Points, in no order, along strands that fork, close into loops and pass close to each other.
(in the rows, 128 means zero)
Two points are linked if the straight distance between their rows is under 38.1. Some points are linked to none.
q_274: [151 121 153 160 132 155 124 209]
q_496: [146  81  78 120 158  99 160 184]
q_989: [146  84  86 124 144 106 160 162]
q_276: [125 153 132 142 132 122  80 199]
q_808: [145 133 195 173  91 158 124 106]
q_837: [130  84 104  92 178 139 195  96]
q_266: [115  97  97 100 177 136 164  73]
q_525: [119 105 110 127 111 134 144  59]
q_829: [132 154 186 135 132 147 113  77]
q_988: [144 138 191 123 139 158 163 110]
q_702: [125 116  91 137 104 103 111 104]
q_780: [124 134 116 117  97 114 144 141]
q_948: [112 165 119 127 113 109  80 172]
q_986: [146 131 185 160 122 152 129 134]
q_904: [137 148 194 118 137 161 147  67]
q_640: [109 148 129 117  93 132 118  60]
q_800: [109 120  57  81 172  99 138 122]
q_679: [118 110  65  90 178  94 132 140]
q_225: [137 146 168 170 123 138  80 127]
q_497: [129 148 148 107 119 134 152 155]
q_264: [142 139 195 154 125 156 120  83]
q_426: [130 102  73 107 171  98 136 142]
q_388: [ 95 122  59  77 166 104 136  96]
q_554: [157 115 172 148 135 160 159 198]
q_440: [109 112  79 112 168 110 111  83]
q_582: [140  82 107 117 142 135 185 100]
q_508: [119 135  96 129  94  99 115 151]
q_623: [154 116 173 169 104 167 144 187]
q_325: [148 129 200 164 111 159 133  87]
q_681: [147 128 171 137 144 149 147 184]
q_532: [129 150 182 105 130 157 160  77]
q_613: [116 141  85 132  92  93  92 183]
q_334: [139  95  83 116 159 104 145 142]
q_312: [159 112 180 164 113 169 162 186]
q_212: [118  96  92  73 181 134 194 101]
q_752: [125 156 143 124 127 126 112 170]
q_16: [111 161 120 124 102 107  92 144]
q_195: [128 159 175 128 132 138 112  99]
q_189: [140 139 148 148 138 143 106 207]
q_718: [116 164 124 137 122 114  73 188]
q_104: [136 144 159 156 132 136  92 166]
q_346: [146 131 183 173 105 153 119 131]
q_766: [136  84 100 106 167 129 179 105]
q_771: [130 156 164 125 130 135 119 122]
q_626: [116 117 118 127 103 137 142  47]
q_198: [142 136 164 152 134 142 114 168]
q_66: [108 132 121 122  95 135 129  42]
q_706: [124 131 107 122  94 108 126 138]
q_394: [101 120  71  95 173 107 117  89]
q_233: [125 142 133 107 109 125 149 148]
q_804: [134  83 114 114 136 141 191  82]
q_323: [108 153 123 122  90 122 102  65]
q_63: [121 102  88 126 153 112 118  84]
q_737: [117 139  90 128  94 100 108 194]
q_635: [153 119 162 173 107 163 130 197]
q_28: [149 132 188 141 136 154 147 127]
q_761: [107 160 109 129  88 103  76  93]
q_349: [108 165 117 125  95 104  83 118]
q_680: [106 149 106 131  86 108  86  74]
q_975: [120 152 125 114 111 117 123 178]
q_716: [134 145 180 102 131 154 170 100]
q_400: [109 103  87  83 180 131 171  92]
q_241: [120  90 106 119 161 140 161  64]
q_4: [121 145 106 118 103 110 122 198]
q_688: [126  90 116 121 133 147 174  59]
q_122: [131 146 154 166 128 132  72 165]
q_299: [128 104  90 135 126 111 119  91]
q_229: [135 145 136 146 140 133  96 215]
q_25: [124 114  72 145 125  87  80 109]
q_58: [120 123  83 143 104  92  87 110]
q_583: [128 158 157 123 129 131 117 146]
q_864: [118 127  83 140  95  90  97 157]
q_156: [142 139 169 131 140 144 138 170]

A fork is a point with three links, a tip a point with one. Leave the first point through the second and follow the links. Name the first fork or tip that comes.
q_508, q_706 => q_497
q_28, q_988 => q_904
q_394, q_440 => q_25
q_623, q_312 => q_122
q_640, q_66 => q_525
q_679, q_426 => q_496

A piece is all that can be reached along the links. How many separate loops has the piece of each point below (a circle has one, a figure eight two, a Y none), and how many tips (points with one link)?
q_986 => loops 0, tips 2
q_63 => loops 0, tips 2
q_66 => loops 0, tips 2
q_804 => loops 1, tips 0
